A landscape with many valleys, sampled at points; each row gives a point and its height.
From any point a ball rolls to the lowest of the 3 points nearest to it. It stops when none of these is lower. Distance is the straight distance between rows; heights are no part of it.
Q_406 height 169: [  0.5 -21.6  11.8   4.5  27.0  31.1  16.9  -6.3  13.4  25.8  54.1   0.3
  -2.9 -36.3   8.3  11.2  15.9 -14.2   7.2  -4.7]
Q_279 height 197: [  0.9 -17.7  11.2 -24.9  -1.9  10.3 -13.0  -7.6  -7.7  -0.2  -9.2   2.8
 -32.7 -35.4  25.0 -27.8  29.0  -3.2 -17.6  23.0]
Q_179 height 306: [-14.6  -4.9  17.4  -0.9 -28.8  -1.8  -5.3  -0.2 -21.7  15.3 -44.9  -3.8
 -21.6  41.2   0.1   7.8  -5.9  11.2  -8.4  20.6]
Q_647 height 296: [ 11.8  -4.5  15.6   5.8  10.7  17.7  -7.5  -3.9  14.4  -6.3  27.1   8.3
   9.4  -9.8   3.6  -3.9  -8.5 -14.3  10.1 -13.1]
Q_354 height 330: [-47.0 -37.8   8.9  -7.1  -2.5  22.4   9.5  -7.5 -51.8  48.0 -40.7 -33.5
 -36.9 -13.2   2.8 -27.1  34.0  19.2  -5.7  15.7]
Q_798 height 264: [-19.8  57.4 -20.5   9.7 -13.8 -14.7  23.5  25.9  14.8  19.1 -37.9 -17.2
   2.3  62.0 -21.7  31.0 -33.0  21.1 -30.8  27.1]
Q_261 height 73: [ 23.8   3.8  14.3 -27.6  -4.1   6.3 -28.5  -0.9   0.8 -26.9   5.2  20.7
 -10.0 -17.8  13.7 -17.1  -2.5  -9.2   6.2  10.0]
Q_934 height 74: [ 31.8 -10.8  -8.0 -15.3   0.2 -19.3 -22.4   0.3  11.8 -44.6  49.1   8.0
  -1.0 -35.8  26.1 -14.0  37.1 -15.9  -0.5  -1.5]
Q_285 height 232: [ -7.7  44.4 -32.1  23.6  -3.2 -24.9  24.0  13.1  24.7  27.4   1.1 -10.8
  -5.9  63.6 -42.6  44.4 -25.4   9.5  -8.5 -21.8]
Q_231 height 131: [ 22.2 -16.4  -1.2  -4.0 -11.2 -19.4  -8.5   8.7   2.1 -27.0  19.3   5.2
   3.4 -24.3  14.5  -4.7  14.5  -2.2   9.4  -9.0]
Q_564 height 243: [ 23.7 -19.9  -4.2 -47.1 -13.8 -16.3 -35.1   0.6 -26.7 -36.0 -21.4  18.2
 -22.5 -13.9  11.8 -47.1  31.9  -1.6  -6.7  28.9]
Q_309 height 220: [-18.2  46.7  -3.4   4.0  38.5  38.5  12.8  13.8  13.0  18.0 -13.7   4.9
  26.0  32.3   3.3  34.5 -69.3  17.8   3.5  11.5]
Q_778 height 182: [  6.5  44.3 -11.1  -6.6  -6.4 -14.0 -11.1  11.0  19.0 -20.2 -38.6  18.4
  18.0  58.2  -9.7   4.9 -50.9  11.0  -0.6  18.4]
Q_333 height 185: [-20.0 -26.2   3.7  13.4   3.5  24.5  -2.2  -1.5  -7.4  17.3  17.8 -16.3
 -10.6 -32.0  -0.8  -2.1  30.2  -4.5   8.5   3.5]
Q_561 height 304: [ 24.8 -34.7 -48.7 -28.9 -22.6 -34.6   4.2  -0.6 -31.0 -50.4   9.4 -24.4
  22.8 -35.1  13.2 -55.3  63.0  10.1  -1.3  -0.1]
Q_79 height 78: [  5.0 -23.7   0.4 -13.3  -7.5  -2.5 -11.8 -15.7  -1.6 -11.0  18.7  -7.8
  -9.5 -38.4   8.2  -6.3  37.1  -1.9   3.4  -2.6]
Q_989 height 167: [-32.8  -0.3   6.4  25.3  -0.3  11.8  27.9  18.7  -3.1  31.6   0.3  -8.8
  -3.3  18.4 -10.5  27.3  -8.9  11.5   7.6  -1.1]
Q_586 height 168: [ 24.7   0.0   7.8 -27.6 -17.1 -25.7 -18.7   1.0  -6.0 -34.7 -29.1  30.8
  -8.5  -1.7   6.2 -20.9  -3.7  -7.9   0.4   4.0]
Q_326 height 228: [  1.6   8.7  11.8  20.1  13.7  27.2   7.7   6.2  15.2  22.5  16.0   4.5
  13.2   6.4 -16.9  33.9 -33.0  -4.6  10.8 -13.7]
Q_46 height 327: [-41.7 -15.3   9.5 -11.0 -10.7  21.0  11.4   6.8 -20.0  53.8 -21.8 -18.1
 -30.8  -2.4   4.9   3.0  12.0  23.1 -12.3  13.8]
Q_169 height 130: [ 11.9  32.4   4.0   3.8   1.6 -11.8  -9.2  -0.7  13.6  -6.5  -7.7  13.0
  15.7  33.3 -18.1  17.5 -33.6   8.3   9.5 -13.2]
Q_67 height 142: [ 31.7  43.6  12.2  -7.8  16.7   0.6 -21.3  14.9  20.9 -35.5   3.7  30.5
  26.8  19.6 -16.7  -1.3 -49.7  -1.4  15.9 -14.3]
Q_218 height 320: [ -5.3  -3.0  19.5   4.3  29.9  20.6  -4.8   0.1  27.0  10.0  25.5  15.0
   7.8 -13.5  -3.7   9.5 -17.7 -19.9  -2.3  -5.2]
Q_184 height 316: [-37.8 -22.1  19.5  -2.9  -1.1  28.7   2.3   0.6 -30.1  35.3 -41.4 -20.1
 -27.6   0.9  12.0 -22.0  30.4   2.5 -16.5  24.4]
Q_267 height 204: [ 14.7  -5.4 -17.4  19.2 -27.0 -43.8  -7.1  -7.0   4.9 -36.8  11.7   1.6
   9.9   1.4  -0.9  -5.4  17.5  -1.4  16.6 -27.5]
Q_761 height 178: [ -2.4   5.2  -0.7  15.3 -31.5 -43.6  -5.0  -9.3  -5.5 -17.5  -6.5  -2.3
   5.3  11.8  -2.0   0.5   5.1   0.7  15.4 -10.2]
Q_542 height 297: [-25.7  47.5 -12.7   0.8  11.9  13.8  25.8  21.3   0.4  30.3 -22.5  -8.1
  13.3  50.1  -9.5  30.5 -57.9  21.8  -5.6  23.1]
Q_553 height 77: [-22.9 -35.1  -8.3  -0.4   5.3  24.0  17.6 -22.5 -29.5  13.0  -3.2 -36.1
  -8.1 -39.0   2.9 -38.1  52.7  -0.6   5.3  10.8]
Q_874 height 212: [ 11.3 -27.7  -5.8 -26.7  13.0  -3.5  -1.3 -14.9  -3.6 -18.7  23.5  -3.3
 -12.4 -44.9  33.0 -39.1  56.5 -13.3  -4.5  13.7]
Q_749 height 372: [-17.5 -17.5   3.8   3.0 -22.1  -2.9  10.3  -5.5 -17.5   6.7 -10.4 -16.3
 -14.8  -4.8  -1.3 -19.8  20.1  -4.3   5.9  16.2]
Q_496 height 135: [ -2.3 -31.8   8.0  -9.0   0.4   9.7  -3.0 -12.7  -9.0  12.6  -4.7 -18.8
 -13.8 -30.4  16.9 -25.5  27.9 -14.5  -4.7  13.7]
Q_691 height 198: [-22.5  45.2 -20.8  19.9   4.1  -1.5  24.8  29.4  12.1  38.8  -0.6 -11.3
  -9.6  59.3 -31.6  51.2 -32.3  25.4 -23.6   4.4]
Q_89 height 239: [ 34.7  -8.6  -3.2 -50.0  -1.2 -13.2 -33.4  -8.5 -21.7 -40.6 -13.0  10.5
 -19.8 -36.2  29.0 -40.5  39.5 -14.4  -6.1  22.3]
Q_361 height 147: [-31.0 -26.9  -8.6  21.6  -1.9  -3.6  21.6   2.0 -10.6  24.9  13.0 -26.3
  -8.4  -0.1 -13.4  37.0  16.3   9.7  14.0 -10.1]
Q_751 height 263: [ -0.5 -18.3 -15.5   3.0 -41.2 -36.5  -2.3  -9.7 -14.7 -10.6 -22.3 -13.2
  -4.7 -13.2  -0.8 -10.6  30.8   6.2  10.7  -2.3]
Q_358 height 192: [  6.6   4.6  12.1  15.4  14.9   4.5 -10.3  -1.5  12.2   2.7  19.1  10.9
  13.4  22.1 -18.6  25.5 -22.6 -14.1   8.4 -18.1]
Q_725 height 172: [ 15.2 -29.1 -28.0 -10.7  -2.7 -12.6  10.5 -12.7  -4.4 -31.9  24.7 -12.2
   5.3 -40.8  23.2 -38.2  49.5  -4.0   0.5   0.0]
Q_848 height 416: [ -6.1 -10.4  23.9  -5.2  -1.2  20.9  -4.2  -5.4   3.0  16.2 -21.8  -1.2
 -17.6 -13.1  19.0 -12.8  11.3  -4.0  -4.7  20.9]
Q_422 height 94: [ 22.8   7.1   8.6  12.3  -1.4 -20.9 -11.3   1.9  13.9 -25.2  27.5   5.8
  25.2  -9.8 -10.5  10.9  -1.3 -13.3  12.8 -27.3]
Q_686 height 152: [ -8.8 -28.4  -3.5  22.6  -5.3 -15.2  -4.4  -5.5  -5.0   3.0  10.6 -17.9
   8.1 -17.6  -1.5   1.6  14.6   6.9  16.5 -13.7]
Q_737 height 90: [-20.3 -31.7  10.9 -10.5   3.9  25.6   7.4 -12.7 -27.9  19.5 -24.8 -23.0
 -20.6 -32.0  12.0 -30.9  33.6   3.5 -21.1  22.8]
Q_888 height 290: [-18.0 -21.8  26.3  -2.7  13.0  47.3  -3.4  -8.7 -21.6  38.3 -33.9  -7.8
 -26.5 -12.0  31.1 -28.9   8.9   3.0 -18.9  20.8]
Q_14 height 75: [ 33.6   6.4  -6.1  13.6 -15.7 -36.9 -21.9  13.2  13.4 -16.9  16.1   9.4
  14.9   2.4  -6.8  16.1 -13.5  -8.3  12.6 -25.6]
Q_39 height 64: [ 38.6  -5.4   3.9  -3.7  -3.9 -36.2 -17.8   5.7  17.1 -36.6  46.1  13.6
   7.1  -5.9  -2.3  -0.2  -2.9 -15.0  15.8 -32.5]
Q_999 height 61: [-16.0 -41.6  -7.0   0.8 -14.3  -2.2  21.7 -18.9 -32.7   9.9 -14.8 -35.8
  -5.7 -30.9  -0.9 -34.4  44.9  -3.5  -4.5   6.6]
Q_499 height 107: [ -9.8   2.1   2.9  18.1 -14.6  -9.1   5.7  -0.2  -1.6   9.5  -9.6   0.8
 -20.5  40.3 -10.2  25.9  -6.4   8.0  -9.8  -4.6]
Q_345 height 81: [-13.4 -44.3 -16.6  -0.5  24.4  26.6  30.2 -15.4  -9.3  20.0  17.6 -28.5
  -7.6 -59.5  13.2 -26.6  55.4   7.2  -6.8  15.7]
Q_22 height 176: [ 22.8 -24.4 -15.6 -16.6  26.3   9.2   9.5 -25.1   6.5 -15.1  43.6  -1.9
  -8.4 -60.3  44.6 -33.5  59.6  -8.9  -2.1   8.5]
Q_127 height 227: [-28.6  23.7   3.1  10.8  12.2  21.0  34.3  27.5   6.0  37.5  10.9   5.3
   5.4  22.7 -21.3  54.8 -40.0  23.5   2.7  -8.1]
Q_33 height 181: [-14.4 -20.7 -21.3  37.5 -11.8 -23.9  23.6  10.8  -6.2   4.1  25.6 -25.7
  17.5   2.4  -5.6  24.1  14.5  10.9  12.1 -24.3]
Q_300 height 586: [-12.7   9.1  27.3 -14.8   4.1  38.7  -4.1   1.0  -1.4   9.9 -32.8   4.4
  -3.1  14.0  22.1  -6.7 -16.9  -3.1  -8.1  28.0]
Q_793 height 154: [ 10.9  24.2  -6.7  12.0 -12.9 -31.7 -10.1   3.8  12.8  -1.0 -20.3   6.4
  13.3  37.0 -24.5  20.9 -22.1   7.3  -1.5 -14.8]
Q_103 height 157: [ 30.5  -5.7   2.2 -15.2 -24.7 -32.2  -6.7  -5.2   4.1 -21.9  -8.4  18.6
  -1.0  -2.0  -0.7 -11.7   7.8  -3.3   9.6 -13.4]
Q_667 height 242: [ -1.1 -21.6  28.2 -23.2  35.3  38.5  -5.1  -4.8  -7.1  31.4 -14.8  -4.0
 -34.8 -50.7  35.4 -32.7  26.3 -12.9 -28.4  35.0]
Q_211 height 270: [ 12.8  -8.7  27.0 -45.7  12.2  15.8 -29.9  -3.0 -25.0  -6.3 -32.5   2.9
 -22.4 -36.1  22.5 -62.2  24.4 -21.2 -17.6  28.2]
Q_495 height 286: [  9.3 -27.1  -9.6 -16.3 -24.1 -33.5  -6.8 -12.3 -23.8 -23.2 -20.1 -24.0
   5.2 -22.9  12.8 -31.2  54.8  -5.1  -3.4  13.2]
Q_28 height 210: [-15.1  24.2   4.7  18.5  30.6   9.9  23.2  23.1  28.4  20.4  29.9   1.3
  13.6  14.5 -34.1  49.9 -31.6  -0.2  17.6 -30.8]
Q_648 height 123: [ 20.0 -30.6 -20.9 -16.1 -19.1 -35.3 -10.0  -1.8  -7.0 -41.1  37.2  -2.4
   1.3 -34.5  17.6 -26.5  49.0   2.1   6.0  -7.6]
Q_537 height 103: [ 28.2 -33.7 -40.0 -38.3  14.7 -11.1 -14.2 -13.4  10.6 -43.2  44.3   1.3
 -17.0 -50.6  43.3 -29.8  56.6 -10.4  -6.3  13.3]
Q_916 height 91: [ -7.0 -44.1 -24.3  12.2 -19.4  -4.6  24.1 -13.0 -22.6  -5.1  10.5 -27.2
  11.3 -31.1   3.8 -26.7  52.3   1.1  12.0  -2.6]
Q_552 height 247: [ 27.4 -10.3   1.7 -39.2 -32.8 -31.4 -27.6  -8.6 -22.6 -27.7 -15.2  -0.4
 -18.6  -8.9  13.3 -38.2  29.9   6.7  -4.5   2.7]
Q_287 height 329: [-38.2 -27.5   2.6   7.5 -17.9  23.4   0.7  -0.2 -27.8  18.5 -33.2 -15.9
 -17.0  -2.8  -8.5  -4.6  15.5   0.6  -5.0  22.0]
Q_574 height 101: [ 25.7 -17.2  -5.2   3.2  -5.6 -16.3  -8.8 -10.6   0.9 -25.3  40.2  -2.8
   7.5 -35.7  11.9  -4.6  27.0 -16.6  14.8 -14.5]
Q_353 height 50: [  2.5   6.8  -1.5  31.2   4.9 -14.8  -7.2   5.0  15.5  -3.8  28.6  -0.4
  17.9  14.2 -25.9  27.3 -14.3   4.5  10.6 -34.1]
Q_8 height 99: [ -7.9 -34.0  -0.6   4.1  31.2  25.9  23.0 -18.2  -4.6  14.5  27.9 -12.7
   2.3 -66.2   8.9  -6.8  37.8 -13.5  -5.1   8.2]
Q_20 height 216: [ 17.1  23.2   1.0   0.2 -16.6 -25.6 -10.1   0.8  10.5 -25.5 -41.9  16.4
  -0.5  34.3 -15.4  -8.3 -34.1  -1.8   5.3   5.7]
Q_790 height 98: [ 34.6 -23.3   2.0 -41.2  19.1   9.0 -19.8  -5.5  -3.6 -21.6  24.5  21.0
 -25.7 -33.5  22.0 -33.4  33.0 -11.1   9.2  11.1]
Q_935 height 255: [ 19.1 -19.6  -9.3 -21.2 -25.5 -41.6 -17.4  -7.9 -13.3 -36.3 -11.0   5.8
 -15.3 -17.5   4.7 -27.2  29.2  -7.0   1.3   7.9]
Q_252 height 654: [-13.7   7.6  25.9  -2.4  18.1  67.6   6.7   6.6  -2.8  18.7 -22.3   3.8
   4.2  -2.6  17.0   5.2 -39.5   2.0   3.0  31.1]
Q_723 height 344: [ 20.3 -11.4  16.1 -11.8   4.3  17.2 -18.9 -21.2   0.9 -14.5  -0.9   7.5
 -17.1 -27.8  21.7 -20.9  19.9 -16.7  -4.8  22.0]
Q_927 height 116: [ 33.3  25.1  11.7  -6.8  -8.6 -12.1 -22.3   9.6  14.9 -33.0  13.1  35.1
  13.6  10.3 -12.2  -2.1 -24.5 -20.2  -0.1 -24.4]
Q_851 height 256: [-41.3  40.3  -9.4  -5.4  35.4  50.0  25.0  24.4  -5.9  38.2 -16.1  -8.1
  21.1  36.4   8.9  38.1 -72.1  28.6  -1.1  29.6]
Q_621 height 525: [  5.9  23.4  26.4  -7.6  20.5  22.3 -11.7  -5.6   8.8 -15.0 -11.0  20.5
  13.9  11.4   3.6   1.9 -43.2 -13.0   6.8   8.5]
Q_430 height 606: [  1.2   0.4  26.6  -6.1  16.8  52.7  -6.4  -6.6   8.6   9.4   0.6   3.5
 -14.2 -16.4  24.1  -7.0  -6.5  -8.2  -5.0  23.3]
Q_399 height 171: [-15.7   4.1   5.4  16.7 -27.8 -19.3   1.6  -5.9 -14.2   3.9 -36.8  -9.1
  -7.3  29.2  -5.1  -6.9   3.6   2.8  -2.4   2.9]
Q_386 height 175: [-33.8  10.9  -0.3  16.0  -5.0   5.2  18.9  21.6   0.5  42.6 -17.9 -14.4
 -17.1  34.1 -27.4  44.0 -22.5  19.3 -16.9   5.7]
Q_208 height 191: [  6.6  41.9 -21.1  19.4   5.5 -16.8   9.5  22.4  22.1  14.4 -23.9   7.1
   7.4  65.2 -28.5  34.2 -42.0  18.3 -22.6   0.5]
Q_886 height 259: [  9.2 -28.1 -29.2 -10.2 -40.8 -45.6  -6.4 -15.4 -28.6 -32.4 -24.6 -17.0
   8.0 -16.4  -3.4 -38.8  49.1   6.5   3.5  -3.1]
Q_54 height 183: [ -9.0 -25.8  17.6 -11.1  17.4  33.4   0.7  -8.2 -12.9  26.9   0.8 -12.5
 -20.7 -39.2  22.5 -20.1  19.5  -8.7 -17.0   4.0]
Q_696 height 161: [  4.5  52.5  -1.8   7.2   8.4 -11.1 -13.0   4.0  17.7 -15.3 -15.5  28.1
  21.1  38.0 -15.3   8.6 -57.4   9.3   5.6   3.3]
Q_125 height 149: [-19.7 -17.0   1.5  12.1   3.9  16.4  28.9   7.3  -9.1  26.3  22.8 -13.5
  -8.2 -20.7 -11.8  29.6  12.6   1.1   2.4  -6.7]
Q_649 height 189: [-33.9  -2.2   8.3   6.8   8.8  47.4   0.7   2.4   5.2  29.0 -16.4  -3.5
  -7.0  15.9  -5.7  22.3 -17.4  10.6   6.2   8.6]
Q_885 height 199: [ 29.4 -32.1 -27.8 -37.4  -9.3 -27.8 -14.7 -10.6 -16.8 -44.8   9.7  -2.9
 -11.8 -37.3  17.7 -41.5  54.0  -1.4 -14.0  10.7]
Q_449 height 186: [-19.9  10.3  10.4  22.1   3.7  -4.7   8.5  -2.3   1.4  17.3  -2.0   0.3
   6.4  28.3 -16.3  34.2 -26.6   2.4   7.0   0.3]
Q_658 height 133: [ 12.9 -30.9  -9.9  -2.2  10.8   4.0   4.3 -13.8   6.7 -19.5  47.7  -2.8
   5.4 -43.0  21.9  -0.8  28.2 -21.2   5.4 -10.9]
Q_436 height 371: [-23.2 -19.7   5.8 -10.2 -11.8  -4.3  -9.5  -9.0 -35.2  23.7 -35.9 -14.3
 -33.9   3.6  -1.6 -26.4  23.3   7.4  -9.9  24.6]
Q_692 height 202: [ -8.4 -16.4  16.6  -7.4   4.9  32.3 -10.8 -12.3 -18.5  22.6 -40.5 -12.4
 -16.7 -21.1  21.9 -26.1  19.8   2.6 -15.8  21.4]
Q_429 height 58: [  3.9  31.4  20.4  16.6  35.6  34.1   1.5   5.8  14.1   7.9   3.6  14.7
  18.9  18.3  -2.5  12.7 -53.5  -4.7  -2.4   0.4]
Q_829 height 328: [-17.4  24.0 -15.8  33.7  17.4  -2.1  23.4  27.2   6.7  38.6  37.0 -11.8
   3.9  34.9 -39.2  73.8 -19.8  29.3  -5.0 -35.2]
Q_376 height 195: [  7.2   0.5   8.1 -19.6 -21.1  -6.0 -19.5  -9.9  -4.5  -7.4 -35.1  13.7
  -6.6  18.2   6.3 -24.7  -6.5  -2.2 -11.3  21.0]
Q_458 height 439: [-12.5 -20.1   1.3  -3.2 -23.8 -22.8  -7.2 -11.1 -25.8   6.5 -36.8 -16.8
 -16.1 -12.7  -4.1 -39.7  32.7  10.8  -2.3   7.4]
Q_847 height 190: [ -9.3 -18.7  -3.7  26.6   1.1   4.7   9.4   8.3   6.4   2.6  30.2  -5.3
  19.9 -21.8 -11.6  14.0   8.5  -6.0  14.3 -17.6]
Q_902 height 163: [  7.9  10.9 -18.8  23.2 -32.5 -55.5  -6.9   3.8   5.6 -10.8 -21.2   0.1
   7.8  27.3 -19.7  12.0  -1.2  14.1   6.7 -25.5]
Q_494 height 89: [-16.5 -38.1 -29.9  18.4   0.8  18.5  41.9 -10.8 -19.2   7.9  18.1 -44.3
   6.5 -36.1  11.5 -17.3  55.5  10.9  10.6  -4.1]
Q_901 height 324: [  3.3  -0.9  10.3  12.3 -10.5  -9.7  -3.1 -16.6   2.1  -3.6  -1.7  16.1
 -12.4  14.6 -11.3  14.6  -4.3 -17.7  -0.8  -1.5]
Q_351 height 352: [ 11.7 -15.1  23.1  10.3  18.3  18.2  -2.9 -15.3  18.6  -2.9  29.4  15.0
   0.9 -40.8  12.1  -7.6   6.4 -17.9   5.3  -4.3]
Q_368 height 289: [ -9.3  23.7 -10.3  35.6   5.7 -21.3  23.3  11.3  18.9  27.1  31.9 -13.4
  12.1  35.5 -33.2  40.5 -18.3  14.8  -6.7 -35.2]
Q_510 height 237: [  8.3  -9.4  16.2   0.4  30.2  36.7   0.6 -12.7  20.0  20.6  48.5   7.6
  16.4 -27.5  -0.5  18.6  -8.2 -25.1  13.9 -15.6]
Q_625 height 92: [-41.6 -29.6  -6.6  15.7  -9.0  18.4  19.7   4.2 -21.6  32.1  -1.0 -33.1
   0.4  -5.6 -14.4   9.0  33.4   7.4   4.1  -2.8]
Q_685 height 233: [ 29.1  46.8   6.2 -20.8  -2.6  -3.3 -11.7   9.4   7.9 -37.0 -37.8  30.3
  29.2  41.8   5.4 -10.0 -71.4   3.3  17.9  11.6]
Q_780 height 72: [  3.3  16.1  17.3  -3.9   1.6  22.9   5.3   4.0  -2.0   7.1 -28.4   8.3
   4.7  26.3   5.9  -1.5 -48.5   8.5   2.5  16.6]
Q_863 height 173: [-28.3   1.1 -10.4  29.3   7.9   4.3  19.6  11.4  -2.2  35.2  20.1 -11.0
  -6.6   7.3 -33.7  53.2  -4.9  15.0   8.0 -14.1]
Q_165 height 145: [ 19.6   6.5  13.9   0.4   9.6  -4.7 -21.1  -4.7  21.6 -14.6  40.4  25.2
  11.6 -16.3  -1.8  -9.6  -8.4 -16.2   5.0  -6.8]
Q_930 height 174: [  6.3  51.1 -18.3  14.1 -26.4 -32.8  11.2   7.9  22.3   9.9 -47.6   6.9
  -0.6  67.7 -14.8  14.2 -31.4  15.6 -16.2   1.9]
Q_895 height 49: [ -5.6  24.8  19.5  -6.6  25.4  34.4  -1.2   2.5   7.5  -1.3 -16.0  14.8
  16.4  23.7   8.0  -8.0 -47.7 -10.5   5.5  25.8]
Q_298 height 196: [  0.7  23.0   4.9  -6.9 -26.1 -24.2 -10.1   2.9   7.4   7.5 -44.6   2.5
  -3.4  62.4 -10.6   8.3 -19.2   5.1 -12.9   2.1]
Q_107 height 160: [ 11.4  23.0  -8.0  21.0 -20.1 -37.5 -12.8   6.3  17.6  -6.9 -35.5   3.5
   0.3  55.8 -11.2  17.1 -17.0  11.7 -19.8 -10.7]
Q_236 height 194: [ -1.1  41.4   9.3  12.5  32.3  16.5   9.6  13.8  20.6   2.2  24.8  17.8
  33.1  23.0 -33.0  36.3 -49.3   0.4   2.5 -33.1]
Q_862 height 272: [ 13.2 -11.5 -19.3  -7.1 -24.0 -33.3 -10.6 -17.2   0.3 -36.8  -0.3  -5.3
  -3.9 -18.6   7.8 -23.3  34.3  -1.6   4.5  -6.4]
Q_105 height 251: [ 12.3 -16.1   6.7 -39.3 -11.5 -16.7 -10.5  -4.1 -24.5 -14.3 -12.9   0.2
 -24.0 -31.0  19.5 -57.1  49.0 -17.5 -12.1  10.6]
Q_367 height 258: [-18.4  26.0  12.2  -0.5  36.9  54.7  18.5  17.1   8.8  22.7   3.6  25.1
  34.5  17.6 -10.5  39.8 -68.6   7.2  16.2   3.1]
Q_417 height 134: [ 19.6 -25.3 -26.2 -14.8  17.1 -11.0  -3.1 -21.1  16.5 -35.4  55.9   1.2
   0.5 -57.5  32.7 -34.5  52.4  -4.0  -1.5  -3.6]
Q_653 height 229: [-14.6  40.7   0.4   7.9  -2.6   2.4   8.3   3.2  14.2   3.9 -25.8  14.9
  16.1  54.8  -8.7  13.7 -48.2  16.2  -5.8   4.4]
Q_583 height 241: [ -7.5   0.0  13.2  20.2  35.1  42.3  19.2  14.2  11.2  22.4  38.2  12.0
  12.1  -7.6 -12.2  33.1 -22.7  -8.4   8.5 -14.9]
Q_425 height 683: [ -4.4 -18.0  28.4 -19.5  26.9  75.6   3.5  -8.5  -8.1  34.5 -21.8   0.2
 -13.1 -23.7  25.6  -8.3  -8.0  -4.2   3.7  27.0]
Q_662 height 184: [ 14.2  51.9 -16.4  14.6  -8.1 -19.0   2.4   6.1  23.2  -4.6 -20.0  10.9
  11.2  63.4 -20.8  25.0 -41.3  11.8 -16.2 -12.0]
Q_606 height 180: [-43.0   2.3  -4.4   7.0 -15.2  30.9  11.8  13.5 -12.2  47.4  -9.0  -7.1
 -18.2  26.6  -0.6  31.6 -12.7  19.8  -9.7  13.2]
Q_311 height 294: [  5.4 -13.3  14.6 -18.4  23.5  21.0 -11.0 -16.4   5.6  -3.0   6.2  13.1
 -34.0 -47.6  34.5 -32.1  27.1  -8.4 -15.7  16.5]
Q_642 height 120: [-31.0 -34.3 -19.3  23.4  -0.7   3.0  36.4  -4.8 -16.0  21.6  14.8 -28.3
   2.4 -27.9  -5.5  19.8  24.2  10.1   9.8  -6.2]
Q_971 height 79: [ 20.2   1.4  20.7 -31.1   1.3   7.2 -23.3  -4.4   1.5 -22.9 -20.1  22.2
 -20.8 -10.2  30.5 -30.8   0.8 -12.7  -5.7  23.0]
Q_603 height 170: [ -6.9  36.4   4.2  14.3  22.1  19.3  14.1  10.6  21.2  16.1   5.5  10.7
  25.0  38.1 -17.6  36.4 -53.8   3.5   3.2 -13.0]
Q_486 height 156: [ 23.2  42.1 -22.4  22.5 -14.2 -44.9  -5.4  13.5  29.5 -24.3  11.9  11.7
  22.9  30.6 -21.5  29.0 -37.1  -3.9  -9.1 -47.4]
Q_185 height 193: [ 20.4  22.8  -1.6  23.2  12.9 -20.2   3.1   3.8  20.9  -9.0  37.1   7.7
  25.7  21.9 -30.1  31.8 -32.4 -20.2   7.2 -41.8]
Q_965 height 222: [ 16.8  26.3  10.8   8.9  19.2  13.3  -9.1   6.9  20.9  -7.9  19.6  21.7
  20.5  13.0 -10.3  17.9 -43.9 -17.9  21.5 -34.9]
Q_479 height 262: [ 35.4  27.7   5.5  -6.0  10.5 -29.6 -13.2  16.0  24.7 -35.3  41.7  28.2
  33.3   7.4 -20.6  16.3 -42.4 -10.1  16.0 -46.1]
Q_249 height 215: [  4.9  -1.4  -0.5  -1.8 -36.1 -27.4 -20.1 -10.2 -13.7  -4.8 -45.6   9.3
 -14.6  20.7  -6.7 -17.4   4.6   1.4  -9.1  -0.2]
Q_12 height 396: [-54.9  48.4 -17.0  -7.2  -0.2  19.4  38.3  49.0 -10.0  43.6 -11.8 -20.3
 -13.5  59.3 -12.4  39.9 -44.5  26.6 -25.7  24.5]
Q_824 height 158: [-35.0 -18.5   2.6  17.3  -3.4  -0.2  17.8  -8.7  -3.5  24.1   4.9  -9.4
 -15.6   9.1 -16.6  13.5   4.4   0.0  -4.0  -0.6]
Q_318 height 105: [-36.8 -23.1 -19.1  18.1 -13.3 -11.6   9.6  -7.2 -21.8  11.8 -11.5 -23.1
   1.4  -9.2 -15.2  -0.7  26.3  14.6   0.3  -5.2]
Q_584 height 383: [-10.0  21.8 -33.6  40.0  -2.3 -44.3   9.7   8.3  18.1  20.8  15.7  -4.6
  21.8  27.7 -31.7  42.2  -6.1   8.5   7.1 -47.3]
Q_331 height 236: [ 12.3 -17.2 -15.6   8.1 -38.6 -46.9  -4.4  -1.0 -18.2 -33.9   5.0 -15.9
  10.0  -7.7   2.6 -23.8  42.2   7.4  11.5 -17.3]
Q_938 height 314: [-16.4  50.3  22.5 -11.1  18.4  25.1   1.0   1.4   6.6  -3.9 -25.9  10.2
  43.3  34.4  16.4   6.6 -70.7   5.6   3.7  27.3]
Q_786 height 93: [ 24.6  25.8  -6.2   5.9 -15.4 -20.0 -17.6   7.5  13.4 -20.9   2.2  11.4
   9.4  15.3  -6.1  11.4 -13.9  -4.9  13.1 -10.2]
Q_288 height 132: [  5.5  19.8 -12.0  26.2  -2.1 -23.8  -6.7   1.6  13.3   0.5  15.0  10.5
  14.3  25.3 -26.8  17.4 -33.0   1.8   6.0 -32.7]
Q_802 height 208: [ 14.0 -19.6   2.6 -12.4  14.2   0.1 -13.7 -20.7  10.3 -14.8  30.9  19.6
 -10.0 -48.5  31.5 -21.6  29.2 -19.0  -3.2  15.8]
Q_800 height 209: [ 33.7  -7.5  10.1 -20.6  -2.6  -3.7 -23.0  -1.6   2.9 -33.7   5.6  20.0
   6.6 -12.7   7.0  -9.9   7.6 -11.3   9.5  -8.9]
Q_237 height 59: [ 40.4  -1.0   1.9 -23.5  10.6 -23.6 -15.3   3.8  24.3 -34.4  53.8  17.2
   9.1 -22.7   8.3  -2.7  13.5 -23.2  10.8 -10.4]
Q_170 height 474: [ 14.3  18.7  20.3 -20.1 -11.4  11.2 -17.6   2.7  -0.5 -22.2 -28.0  23.4
  -0.9   6.1   7.8 -13.1 -41.1  -3.2  -8.5   9.2]

Call two points neighbours if one is among the 3 nearest of the other. Go from one point of each pair to the other, from neighbour to neighbour, staying as low as possible. Name the highest point that can't be avoided.
Q_237, Q_261 -> Q_586
Q_999, Q_625 -> Q_333
Q_537, Q_353 -> Q_725
Q_261, Q_895 -> Q_965
Q_790, Q_353 -> Q_802
Q_79, Q_353 -> Q_288
Q_237, Q_79 -> Q_574

For each start below, name the point where the ball stops.
Q_218 -> Q_999
Q_851 -> Q_895
Q_685 -> Q_237
Q_12 -> Q_625
Q_691 -> Q_625
Q_479 -> Q_237
Q_542 -> Q_895
Q_606 -> Q_625
Q_127 -> Q_625
